Each row is a point on a tangle of strands that fork, close into loops and nearly touch. The rows are in no order.
Two points are linked if the straight distance between their rows is under 85.9. Some points are linked to none.
(1355): [-12  -2  18  -7  -9 -14   5  -9  27   1  -1 -20  10 -21  -6  -8   6   0
   6 -23 -13   8   9 -11  14  17  40 -16  -7  20  -9  17  21   9  13]
(992): [  1   3   3  34 -20   2 -17  41  25   9 -46 -15 -11 -27 -26  20  28  50
  27 -30  -7   0  -3  -5   3  -8 -42   5  11  36  11 -24 -10  10  -2]
(614): [  9 -10  11  -4 -11 -34   9 -16 -11   9  -9  -5   4 -35  -4  -6   1  -6
 -28  19  -2  24   6   2  20  -7   3  19 -14 -11   0 -32  -3  12  -8]
(599): [ -2 -21  -6  15 -23  29 -12  26   2  15 -33  11  -4  -1 -25  16  38  58
 -16  -4  10   5 -15 -20 -32 -38 -11  43   9  19  34  -6 -26  20 -26]
(586): [  9  -1 -24  12  -9 -16 -15  -6  39 -21   3  16 -22  21  -5   3 -13  -8
  -8 -18  -6   9 -12 -20   8  -1  -2  -6  18 -11  -6  22  40  -1 -20]
(1168): [  9 -23 -25 -24   4  36 -15  -7 -16  -1   1  22  11   3  -5 -13  10   1
  11  46 -14 -26  -9   7  30   3  28  32  -2 -23 -20  26  10 -21  -6]
(273): [  2  10  20  19 -29  -7  -4  39   2  39  -7 -29  23 -24 -15 -13  10   8
   6 -16  -4  26 -44  16 -17 -15  -8   5   4   1 -18 -12 -19 -27  14]
(654): [-27  21  27 -10   9 -27   4 -23 -14 -24  -1  -7  11   1  18   4 -35 -25
   1  -6  21   6   3 -19 -37  -1  -2 -17  15  13  12   2  -3  20 -13]
(1398): [-19  16   3 -11  13  29  -7  18  -7   5 -12  15   4 -31  -4   8  40  36
   8  -4  29 -55  15 -18 -53 -22   4  -5 -23  10  -1  -5 -24  10 -21]
(130): [  3   9 -42  -5  14   1   4 -15 -12 -30 -11   8 -22  11  10 -11 -31  13
  -7 -11  15   3  -9 -28 -33 -14 -27  14  21 -33   0  -5   3  15 -34]
(1353): [ 10  10  10   1 -15 -16   4 -16  -6  -6  20   6  -8  33   9  -7  -9 -32
 -33   4  -6  50 -18  27  22  -8 -15 -18  25 -18   5   9   0   9  -4]
(59): [ 14  -8  20 -14  -4  14  41 -24   2 -11  13  -9 -16  32   5   5 -11 -32
  14   4 -31  25  24  43  50  25  12 -28  -9   4  34  15 -15 -26  31]
(781): [  4  -1  18  -3 -37 -27  21  -9   8  -3   2   4  -8  -7  10 -16   2 -14
 -20  -8 -16  35 -37  29  45   7   6  -6   5 -14 -10  35  14 -22  -7]
(771): [ 17  -7 -17  28 -25  12 -25  18  29  15 -35  15 -13 -22 -40  28   5  10
  -8  -9  -4  -9 -33 -29   6 -40  -3  23  12  17   7  12  18 -22 -28]
(1089): [  4  13  15  16  -7 -25   8   4 -12   9  16  -5  -9   2  -2 -19   0  -2
 -34  -1  19  50 -40  23   8 -15 -33   0  16  -7   1   6 -13   9  -1]
(721): [-27   4  13  -2  -4 -18 -11  34  23  -8 -14 -17   2 -12  -5 -12  26  39
  22 -13   8  15  -9  37   1  15 -14 -11   3  22   3  20   4  21   4]
(792): [-11  -6  -7  12 -22 -22 -14  21  14   8  -9  -6 -15 -14 -15   9   7  14
   7 -21   3 -12  -2 -49 -43  -1 -20  15  11   8  24  -3  -4  -6 -25]
(1325): [ 22  -9   4  -1 -19  13  20 -24  16  -1   6  17   8  11  -1  -2 -12 -22
 -10  15 -18  20  13  10  68  -4  27 -21  -4   0   2   9  20 -19  29]
(1273): [-15   7   7   8   2  14 -24  46  -8  20   3 -13  15 -18 -25   1  66  35
   2   7   6 -39   9   4 -20   9 -10  -2 -19  13  -5 -18 -19   4   7]
(739): [-12  35  17   4   7 -25  10   8   3 -28  10 -21 -10  22   3 -12   2  -6
 -12 -21  25  31 -16  37  -6  18 -38 -32  13  -2 -11   7  -2  17  31]
(989): [ -6  19   9  35 -10  -9 -19  19  25  -5 -10 -11  -2 -39 -30  11  25  21
   3 -35  16  -5  -2  -4  18   2 -29 -23  -6  37 -11  16  13  18   3]
(1255): [ -8 -28  13 -21   0   8   1  -8 -36   6   1   8  35  -6  21 -16   2   6
  -6  62 -10  16 -14  42  23  -8  28  40 -17  -9   8  -4 -16   6  -7]
(275): [-15   1 -22  -4  13 -30  -7  -2 -14 -33   8 -23   5  15  12  -9 -21   5
   6  -7 -10 -17  20 -34 -32  36 -10  16   9 -25  -2 -30   9  12  -1]
(396): [ 11  16 -20   6  -7   9  -5 -19  19 -16   5   9  -6  39  11  -6 -23 -17
 -12 -32 -11  31  -5 -10   5 -11   6 -24  21 -12 -15  10  26  14  -1]
(1210): [  2  -7   4 -25  21 -10  22 -42   3 -41   2   0 -21  37  23   8 -39 -34
  28  -6 -15   1  13  -2   4  40  14  -9   3 -10  -3   4  16   2  12]
(750): [ -2  -6 -43 -25  38 -17 -21  11  10 -55  -5   1  -4  27  -2  21 -25   3
  10 -18   7 -45  18 -42 -44  10 -18  21  29 -15   9 -14  21  -2 -21]
(82): [-10  10   7  36  -7  21 -24  54 -14  20 -27 -13  17 -22 -42  12  61  40
  -5  -1  13 -26 -16   3   0   2 -31  20 -11  30  -2  -9 -19  -5   6]
(1249): [  6  10 -12  12  28   3 -37  25   5   3  14  -5 -12  -1 -10   4  16  11
  14 -21   5 -27  37  -3  -2  -1 -34 -18  11  17 -13   6  -4  21  -8]
(229): [  6  -8   7 -31  14 -22   5 -28  25 -21   5  -9  15 -16   0  -5 -16 -22
  19 -22 -17  -2  35 -29   7  12  43 -12   5  14  -5   1  18   5  12]
(189): [-12  19  42 -15   7 -18  16 -30  -6 -28  -6  -1  -7  37  21   8 -31 -42
   0  -3  -2  31   5  29  12   8  -5 -36  16  16  22  13  -3   9   5]
(560): [-16  26  15  -9  26  30  -7  11 -15   5   7   5  21 -25  12 -13  28  24
  12   0  12 -43  34  -4 -40 -25   3 -21 -19   5 -18 -23 -41  15 -10]
(1051): [ -8  12  11  -9  20 -15  13 -14  -7 -25  12 -19   8 -11  14  26 -16 -28
   9 -45  27 -28  29 -34 -15  37  -6 -31 -15  19  -9   5   6  17   6]
(356): [-10 -32  26 -20  -6  18  15 -24 -30   5   5  10   9  20  34   2 -11 -12
   2  55 -19  34 -24  57  19  -3  23  15 -13  -3  21   2 -20  13  -5]
(648): [  2 -24  32 -22   0 -16   8 -13 -20  10  -4  -2  17 -20   5  -2   8  -7
 -16  38   0  16  10  29  23  -6  24  26 -20  -9   9 -12 -16   9 -12]
(383): [  2  16  -8  21  -7 -36 -11  10  11 -24 -16  -7 -19  28   4 -12 -19  13
   8 -24  10  24 -12  11  -2  14 -42   0  27 -27 -11  -2  19   6 -12]
(413): [-13   1  14 -13   2 -22 -12   8  29 -12 -19 -12   7 -31 -10  -3  19  18
  40 -22   3  -8  13  11  10  18  14 -24   3  21 -14  19  21  17   1]
(1038): [ 12  -3   6   9 -11  54  26 -12 -32  31  -5  13  18  39   9  13  -6 -25
 -12  33   1  20 -10  33  28  -7  20 -17 -13  -5  16 -12  -9 -14  27]
(1064): [  2   5   9  20 -43   3  -5  44  15  25 -19 -13   5  -7 -23  -9  27  36
  12 -31  -4  37 -46   1 -28 -20 -19   7  16   6   4 -12 -16  -7   0]
(83): [-20  -2 -24 -21  62  -7   5 -25   8 -44  16   6 -18   2  24  13 -27  -8
  14   7  -5 -49  25 -33 -15  32   4   0  -7  24  -3   2  22  11  -3]
(525): [ 15   8 -23  -2  28  31  35 -37   0  -7   4  23 -35  21  24  27 -51 -32
 -20 -13  19  -8  11 -25 -10  -9   1 -16 -18  -1   1  -9  10   4   6]
(626): [-20  -3  11  20 -26 -10  13  -5   3  14   2   6  -6  -8   8  -4 -11   2
 -17  14   5  14 -32   4  27   3  12   6  -7   8  -3  41  18 -11  -5]
(575): [  3  -7 -18 -19   4 -15  -9  -3  28  -7  -9 -10   6 -27  -4 -12 -14   5
  23 -24 -20 -12  24 -37 -19  -4  23   6   4  -2  -9 -11  12   1  -9]
(1319): [ 29   8  -6 -16   2   2  12 -30   1 -36  12   7  -4  47   9   8 -34 -52
 -19 -29 -11  25  17  -6  26   2  -5 -26  19 -22  -2   1  11  -1   3]
(852): [ -5  -8  33 -21  -9   0  20 -35 -11  -1  -1  10  -6  31  30   5 -23 -34
   2  21 -15  40 -11  36   4  -6  21 -15   2   0  24   1 -12  10  -8]
(791): [ 11 -27   1 -14  -4  37  44 -54  -9   0  -6  27 -16  27  22  21 -22 -30
  28  35 -27   8  -8  22  33  14  41 -18 -13   2  27   7   7 -28  15]
(1263): [  9 -14 -34 -16   8 -13  -2 -25  37 -15   5  18 -24  19   8   3 -17  -9
  15  -3 -15  -4  -7 -17  -4   8  31   1  14 -17  -4  13  42  -1  -7]
(1055): [-26  13  -2   1  11 -34  -9 -25   5 -39  -8  -8   7   2  12  10 -41 -12
  -8 -18  16  -2   2 -27 -19   0   2   1  27  19  15  17  23  18 -18]
(471): [ 25 -23   9 -20 -23  11  13 -19 -25  22  15  10  43  -7  -3  -2   8 -39
   1  38 -13  -5  -4  -8  31  11  44  11  -9 -18   2  -5   0 -43  26]
(480): [ 10  -3 -12   8   5 -12 -16   2  34  -1 -17  18 -25 -22 -23  16  -7  -3
  -8  -9   9 -16  -5 -20   8 -19   2   7   2   8  -7  16  28  -7 -21]
(1381): [-20   7  10  27  -5  -5  17  -9  12   5  28  -4 -13  16  18  -5 -31 -17
  -9   6  -2  10  -6   2  25  17  -2 -22  -3  25   1  37  14  -7  21]
(1179): [ 11  -7  35 -12 -11  21  39   6 -25  12 -16 -13  35   5  -7   2  -1 -23
 -14  16   7  31   6  60  49  -4  14  -2 -20   7  32   2 -33 -35  31]
(97): [  5   8  18  11 -21  19  -9  36 -21  23 -22   4   8 -22 -35  -2  42  24
  -8   6  24 -12 -31 -19 -39 -27 -14  22 -11 -10  -2 -12 -26 -14 -19]
(1345): [ -2  22   2  27   4  -2 -16  34  -5  11  11 -16  -4 -16 -16   4  49  44
   7 -32  32  -4  -5  16 -25   4 -55 -15   5  29   9   0 -24  31  10]
(953): [ -3   9   8  -6  17 -30  12 -26 -10 -26  -8 -13  -7  33  31   3 -44 -18
  25  -4  -1   7  26  18   1  38  -7  -8   6 -15  -8 -24  14   8  24]
(929): [  5 -12 -18 -11  34  -1  19 -38  27 -30   9  17 -35  27  23   5 -34 -15
  28  10 -10 -14  11 -11   9  29  19  -6  -8  -6 -15   3  40   1  18]
(1005): [ 19 -21   3 -28   6  14  11 -36 -16   8  22   6   4   9  17   1  -8 -26
   4  37 -29   1  33   8  19  -1  33   7 -11 -18  12 -15 -17  -2   9]
(1053): [ 12  -5  15 -16 -30  19  42 -12  -3  11   4  -1  17  37  27  -2  -4 -24
  -4  -3 -28  61 -14  67  30  -6  19 -24   1  -1  34  -7 -18 -20  29]
(822): [ 16 -25  -1  -3   1  62  34 -36 -30  21  -9  17   6  29  13  27 -13 -34
   6  41 -16 -12   2  15  24   5  43  -3 -26  -3  28  -3  -6 -27  15]
(295): [ -3  19  12   2   1  26 -10  31 -14  18 -24   8  14 -40 -32   5  35  19
   0  -5  28 -43  -3 -33 -38 -28  -2   5 -22   6 -18 -16 -21 -17 -11]
(650): [-16  -8  18 -24   8 -25  -8 -30   8  -6  19   3   5  18  15  -4 -11 -27
  24  35 -22   4   8  -1 -24   8  34 -11  11   5  16  -2  10  11   6]
(1001): [  2   3  26  15   8  -9 -19  32 -12  33  13 -31  18 -29  -4 -12  22  12
  -3  -1  -3  -5  11  26 -15 -11 -14  11  -8  -1 -12 -25 -39   2  -3]
(123): [ -2  26   1  -4  29  14 -13  19 -13   5  14  -7  -4 -10   4  -9  18  15
  14 -15  18 -23  29   6 -23  -3 -27 -29  -2  10 -19  -8 -27  25   0]
(1195): [  1   8  -8   7  21  42 -21  18 -24  26  -4  12  10   2  -5 -16  18  29
 -13  15   0 -25  10   1 -12 -37   7  23  -3  -3 -16 -10 -28   3 -20]
(789): [-14  -7 -11   8 -14  51  -6  36 -13  16 -26  19  -6  17 -18  -1  29  58
  -2  10  19  -5 -20 -10 -25 -22 -12  27   3  10  17  20 -17   4 -14]
(588): [  8 -26 -12  19 -42  25 -22  29   9  24 -46   2  14  -8 -29  15  22  21
  11   2 -12  -7 -40 -16   2 -15   9  37  12   2  11   9   5 -29 -26]
(923): [-23  14  -2   9   2  33  -1  19 -15  15 -19  19 -15  -8  -9   2  28  51
   3  -2  35 -18  -6  -8 -47 -24  -7  14 -17  18   5   6 -13  22  -9]
(1050): [ 17 -10  -1 -18   2 -13  17 -34  19 -15   6   8  -1  -1   2  -3 -21 -21
   2   4 -16  12  33 -11  44   9  29 -11  -2   1   0  -1  21  -4  21]
(964): [ 14 -15   2 -30 -29  22  15 -10 -19  21   6   0  37  -2  20 -21  -7  -6
  26  14 -23  30  -8  40  19  -4  34   3  -7 -29 -14 -12 -14 -19  30]
(277): [  7  17 -26  -8  31  20  19 -34 -17 -29  -6   6 -23  14  20   2 -44  -9
 -19 -20  21  -2   6 -27 -33 -14 -12   0  -1 -18 -10 -13  -4  25 -13]
(1087): [ -2  -5  -4   2  -7 -39  -9   4   1  -9   3 -27   9 -13   4 -15   4   7
  -2 -10 -14   3  17 -21 -36  12  -9  20   1 -28   4 -40 -11  17 -18]
(1158): [ -9   1  22  -5 -18 -14  16  17 -16  12   4   2   5   1   1 -16  17   0
 -29  26  17  48 -53  46  17  -6  -8   1  -8  -9  -4   5  -3  -4   8]
(1082): [  3   6  -1  -1  28 -12  19 -14  -2 -24  15  -3  -1   7  10  11 -40 -33
  -9 -27  13 -12  33 -35  12  18 -12 -18  -6  13  -9  -5  13   2  11]
(533): [ -4   6 -18  17 -28  -1  -2  21  11  13  -2  -6  -2   2 -11 -21   8  26
  -3 -13  -4  31 -24  -8  -9  -4 -14  -4  11  -7  -5  -2   7   5   5]
(712): [  5   7  14   4 -11  33  35 -11 -15  29  11  -4   4  37  25  -4 -18 -21
  -3   6  -9  45 -15  41   2  -7   5 -32  -3  -1  14 -16 -21  -3  36]
(840): [ 13 -19  20 -22   3  -2  11 -11 -15  20  27   3  18 -15  -2  -2   7 -31
  -2  32 -16 -25  30 -19  13   7  37   6 -18  -6  -2 -11 -13 -28  15]
(38): [  4 -10  19 -11   7  15  38 -28  -9  20   1   4 -27  -1  17  20 -19 -30
  -6   3  12 -14  14  -9  -4   9  28  -7 -33  -6   5   8  -4 -10   2]
(1061): [ -7  -4 -20 -15  49 -20 -11 -11   2 -14  25  13 -25   0  16  -1 -19  -4
  16  16 -10 -41  40 -17   6  16  -8  10  -3  12 -10  -3   8   0 -10]
(922): [  0 -19 -37 -12  11  37 -22  12  -7   8 -11  20  13   0 -14  -4  15  16
  -4  40 -10 -49  -6 -18   5  -9  28  41   0  -1  -2  23   4 -29 -21]
(180): [  3   9  11  28  12 -11 -13  50  -3  23   8 -23 -11 -14 -24  -5  44  36
 -12  -6  25  11 -25  44 -10  -7 -52   8  -1  10  -6 -14 -25   8  16]
(1262): [ -4 -19  -1   6 -39  12 -12  23  20  18 -31  12 -11 -13 -26  32  29  29
  -4 -12   9 -18 -16 -38 -52 -23   0  32  -1  12  38   6 -10  -4 -21]
(841): [ 18 -15  -6 -26  42 -10 -11   1   1  -2  36  13 -23  -3  -4  -5   9 -10
  24  13 -16 -39  45 -10  23  20   4  11  -8  -2 -27   0   6 -15   4]
(1072): [ -6  22  -9  43  -2 -10 -17  28  14  -8  10 -33  -4   4 -13  -4  18  36
   5 -54  15  11   0   6 -21  14 -57  -5  21  21   7   6 -11  24  20]
(723): [ -8  -8 -45   0   4 -17  -1   5  22 -15  -7  -3 -12  -1   4  -8 -15  23
  16 -17 -13 -15  14 -46 -23  20  -5  11   4 -10  -1 -20  26   1  -4]
(1390): [-16   8 -12  16   1 -46 -17   2  17 -42 -21  -1  -5  -9 -11  18 -23   7
  -3 -32  22 -16  -5 -47 -20   7 -27  11  28  17  18  16  25   3 -27]
(708): [ -1   1  -2  39  -8  19 -27  41   3   8 -26   5  -4 -15 -48  10  40  29
 -12  16  11 -28 -13  -8  23  -2 -23  20 -12  19  -9  11  12 -15  -1]
(1190): [ -7  10  16  28  18  -5 -10  34 -26  36  25 -25   2 -17  -2 -14  24  30
 -16   1  20  -3 -12  31 -22 -14 -36  20   4  17   3  -2 -46   4   1]
(1400): [ -1  10  18 -14 -19 -31   7  -2  12 -15  16 -15  -9  24  20 -19  -5 -22
 -13 -20 -20  45 -17  46  21  11  -9 -11  20 -16  -6  29  -3  -8   6]
(1415): [ 12 -32 -17 -13 -48   2 -13   6   6  17   0   1  20 -11  -9  -7  31   2
   4  -3 -28  22 -35   5   0 -11  25  17  10 -35   1  -1  11  -4 -30]
(546): [ -1 -33 -14   8 -14  24 -32  24   4  19 -28   0  19   2 -24   5  24  21
   2  26 -10 -28 -15  -7   7  -4  23  48  10   5  15  26   3 -20 -27]
(1271): [  0  14  -1  23  14 -27   9 -10   5  -3  -4  -1 -19  13  25 -10 -35   7
   8   8  10  15  17  28  22  18 -27  -6  -2 -12 -16 -19  12  12  20]
(1002): [-16  -2   1  -9  15   4 -24  22   5  10   4  -3  15 -24 -18   5  49  19
  25  14   3 -47  17  -8  -7  19  19 -17 -11  25  -5   8  10   7   7]
(299): [ -2  -1  14  22  -1  -5  -7  23  -8  21 -31  -6   7 -33 -16  -5  10  32
  -9   7  15  11 -14  21  18 -12  -7  21 -21   4 -20 -14  -1   8  -7]
(1033): [  9   1 -13  16   4  -2 -37  31  30   8 -23  -6  -5 -15 -24  10  22  31
  27 -27  -9 -19  26 -16  -4 -12 -23  -7  20  25   4 -15   3  12 -10]
(210): [ -6  14 -13  12  10 -14  -3   4 -14 -24  -7 -12 -19  21   2 -16 -13  24
  -4 -15  17  18  -8 -10 -26   4 -39  10  23 -23  -2  -7  -2  25 -17]
(839): [-19  31   4  10  11  -7   8  -3 -10 -22  20 -29   9  -3  13   9  -7  -5
   6 -45  27  -8  15 -13 -17  35 -28 -38  -4  25 -10  14  -3  30  27]
(664): [ -3  -8  15   6 -26  29  -5  23 -28  31   3  -7  10 -13 -15  -3  24   6
 -16   4  13 -10 -27 -10 -32 -14   7  29 -21 -21  -6  16 -27 -12 -24]
(529): [  2   3   2 -29  19   0   0  -9 -13  -8   1   7 -18  -7   1 -12  -6  -7
  -2  16   6  -3  21   0  -4 -11  -5  -2  -6 -15 -14  -2  -8  15 -13]
(572): [ 12  -3  -2  11   0  24  40 -29   8   3   0  24 -32  21  14  21 -31 -28
 -15   1  13   1   6  -6  28   5  11 -24 -24  -5   1  10  17 -10  13]
(698): [  1   0  14  49 -12   7 -25  28  30   4 -13  -8 -12 -21 -38  14  28  19
  -4  -9   4 -18 -10  10  38   5 -15   5 -18  20 -20  25  19  -5   3]
(468): [ 11 -22 -22  17 -53  13 -17  17  14  18 -12   0  17  -9 -23   0  29  11
  -1  -8 -31  19 -52  -1  24  -8  12  15  16 -13  -6  11  23 -21 -16]
(55): [  9   9 -34 -14  43 -12 -26  -3  20 -23 -15   7 -13   6   4  15 -22   1
   5 -22  13 -36  28 -21 -38 -11  -2   7  16  -6  -1 -22  15  16 -19]
(436): [ 13  -1  13  11 -37 -19 -15  17   7  41  17 -14  19 -11 -14  -6  12 -23
  -2  -5 -23  22 -27  -9 -13  -4  13  -6   7 -13 -12 -15   1 -25   8]
(325): [-13   7   4 -30  18 -14 -11   6   8 -15   9  -4  12 -32  -5  -3  22   5
  32  -1   8 -28  24  -9  -1  20   3 -40  -3  23 -10  10  10  17   8]
(268): [ -9  10 -14   8  14 -23   7 -45   6 -50 -11   1  -3  20  19  25 -54 -23
 -34 -10  13   2  -3 -23  -1   5   7   6  15   0  15  10  33  14 -10]
(34): [-15  12  -1  13  -1 -11  -7   7   8  13   8 -16  10 -10   2 -16  -5   7
  -6  -5  -3  18  11  -3   1   2   0 -15   3  15  -7  -5   7  17  19]
(794): [  3 -10  13 -22   7   6   9 -36 -20  -4  31   3  18  12  36 -10 -10 -19
  -2  43 -37   6  38   9 -13 -12  11   6 -13 -27  23 -43 -43   9   3]
(522): [  3 -18  18 -22   8   6  -2   3 -24  -2   9  -5   2 -13  -7 -21   5   0
   3  42  -6  -4   3  42  48  15   7  28 -14 -10 -16  35 -16 -18   9]
(1294): [-15  16 -18  15  24  28 -26  33 -15  21 -22  23  14   1 -11  -6  34  50
  -2  17   0 -56  21  -1  -2 -20  -3  24   6  17 -13 -25 -26 -20 -19]
(11): [ 17   3 -14  25 -26  10   7   0  21  12  14   6  10   0  -5 -15  -5  -4
 -21   2  -9  28 -16  10  50  -4  -1 -21  -1  -9 -25   5  19 -13  30]
(1286): [-12  32 -17  36  12  -3  -6   7 -11 -21   9 -23   3   5   2   3   4  32
   4 -56  24 -10  14 -24 -32  23 -39  -9   6  20  -4  -2   0  37  18]
(981): [-37  11 -16  -4  37   0  -2 -17   6 -17   5  12 -25  -8  19  22 -12   7
  13   4  19 -45   7 -21 -40  12   1  -9 -12  36  12  18  15  25  -9]
(337): [ 16 -39 -12 -14 -32  14  -2 -13 -13  23  27   1  15  -3   0  -1  32 -20
 -10  22 -24   0 -22   5   7   3  37  17  -7 -43  -2   4   3  -1 -13]
(6): [ 12  -4  -9 -15   3   3  -2 -23 -22  10  36  24  19  -5  30 -18   3  -9
 -14  43 -27  -9  20 -12 -27 -35   6  14  -3 -43   1 -46 -33  -5 -18]
(402): [ 18 -11  13  -9 -30 -13  -3  -6   3  33  15   9  26  -1  -4  -2   1 -39
   5  10 -21  10 -18  -4  23  -1  42  -6  11  -7 -10   4  14 -38  14]
(1208): [ 22   4 -40  17 -29   9   3   1  10   5  10  17  -2  -2  -7 -24   1   7
  -9 -12  -5  34 -34  -8  22 -19 -18 -21  20 -33 -23  -9  23   1   5]
(461): [-10  38  25   7  11  -8  11 -18 -17 -41   9  -6  -9  46   8   2 -29 -32
 -16 -21  22  28 -13   4  -5  13 -29 -36  24   4  -5  12  -1  16  17]
(168): [ -1 -11 -30  -8  16  32 -19  15   6  13  -1  13 -17  -2 -13   5  12  19
  -5  10  -2 -43  13 -17 -12 -17  15  21  -7   0  -4  16  -3  -5 -23]
(272): [  5  -5  -1 -26   5  21  -8   5 -18   8   5   9   2  -7  -8 -20   1   0
   6  30  -6  -6  11  15  25  -8  11   7  -8 -15 -23  13  -7 -12   5]
(488): [-13   4  25  30   4  25 -12  13 -26  37  19  -7   4  24   3   1   4   5
 -23  15  17  22 -24  41  -1 -15  -3  12  -9  19   1  26 -19  18   6]
(1253): [ -1 -19  -7  -3 -17  31   0   2 -18  31  24  -8   0   0   5  -9  14  -3
 -15  13 -12  -5  -9  -7 -20  -6  19  19 -18 -27  -3   9 -15   3 -17]
(330): [  9  -3  17 -18 -17  16  47 -10  -9  -5  -1  -5   9  26  -3   2  -3 -25
  10   9 -25  49  12  62  44   3  14 -24 -11   7  58  -3 -26 -38  30]
(328): [ -9   6 -10   9  -3 -33 -15  22  10 -22 -19  -4  -9 -19 -19  22  14  20
  14 -29  18 -28  10 -52 -34  12 -47  -5  24  21  23 -14   0   4 -21]
(944): [ 19  -2   1 -10 -10  14  35 -32 -11 -17  13   3 -10  33  17   2 -38 -48
  -6  -7 -26  35  14  11  40   4  -7 -30  12  -7  26  13 -14 -14   7]
(615): [ -2  16  -7  14   1 -18 -11   7   0  12   5 -12  15 -21  -7 -20   9  13
  -9  -3  -8   4  15 -29 -27 -10  -9   0   2   1  -5 -48  -8  13   5]
(494): [ -2  -4  30  -6 -19   0  24   4 -14  17   0  -7  17   5   1  -6   3 -18
 -21  24   8  30 -22  50  41   6  11  -1 -13   0   4  13  -9 -23  27]
(756): [ 19   5 -22  -6  52 -30  -3 -17  28 -31 -14   4 -12 -19   5  32 -38 -19
  -6 -37  26 -43  26 -27  -8   9   2  10  -4   7 -10 -16  32   3  -8]
(1150): [ 20  -5  -9   2  27 -22  14 -18  28 -27  -3   1  -8 -22  -4  15 -30 -21
  -8 -31   8 -18  35 -39  28  16  -1  -7 -18   8 -22 -13  31  -2   7]
(1198): [-14  12  31 -24  22  -6   8 -28 -20 -15   1   0  -5  -4  20   1 -20 -25
  -4  21  16   1  18  -1 -33 -16  -2 -16  -6  -1  12 -11 -24  26 -13]
(1097): [ 24  -8 -16 -23 -10  10 -12 -10 -19  18  17  33  40 -25   7 -16   8 -11
   0  40 -18 -22   5 -24 -15 -39  22  20  -3 -42 -13 -35 -15 -33 -11]
(1284): [-16   4  13  -3   1 -18   0   1  21   2  21  25  -6  13   3  -6 -15 -21
  21  24  -8  -3 -16 -10  26  12  16 -26  10  21 -11  40  33 -27  16]
(431): [  3   6   1  29  -6 -38   2   9  21   6 -13  -5 -18  -4  12 -16 -24  18
  11 -11   4  28 -10  36  26   9 -30   2   4 -13 -22  -5  14  -3   8]
(643): [ 15 -21 -42 -33   8  -6   4 -19  23  -2  -2  15 -18 -30   7   6 -12   1
  -9  12  -5 -30 -12 -20 -35 -14  34  28  -5 -32  16  -4  12  -6 -28]
(1170): [-23  15  22  -4  -5 -36  -5  19  15 -12  -2 -22 -10  13   6  -5  20   9
   7 -25  16  24 -16  43 -17  26 -17 -15   4   3  -4  10   8  22  12]

A piece is all that can be reached along the links. How many separate loops has the piece of each point below (a circle has one, a figure eight two, a Y none), and how many tips (points with one link)?
(1355) => loops 2, tips 3
(586) => loops 1, tips 7
(1072) => loops 0, tips 2
(981) => loops 0, tips 2

How many points has the smallest loop of links through each point below? Write - if it is on no loop.
(792) => 24
(723) => 8
(1072) => -
(471) => -
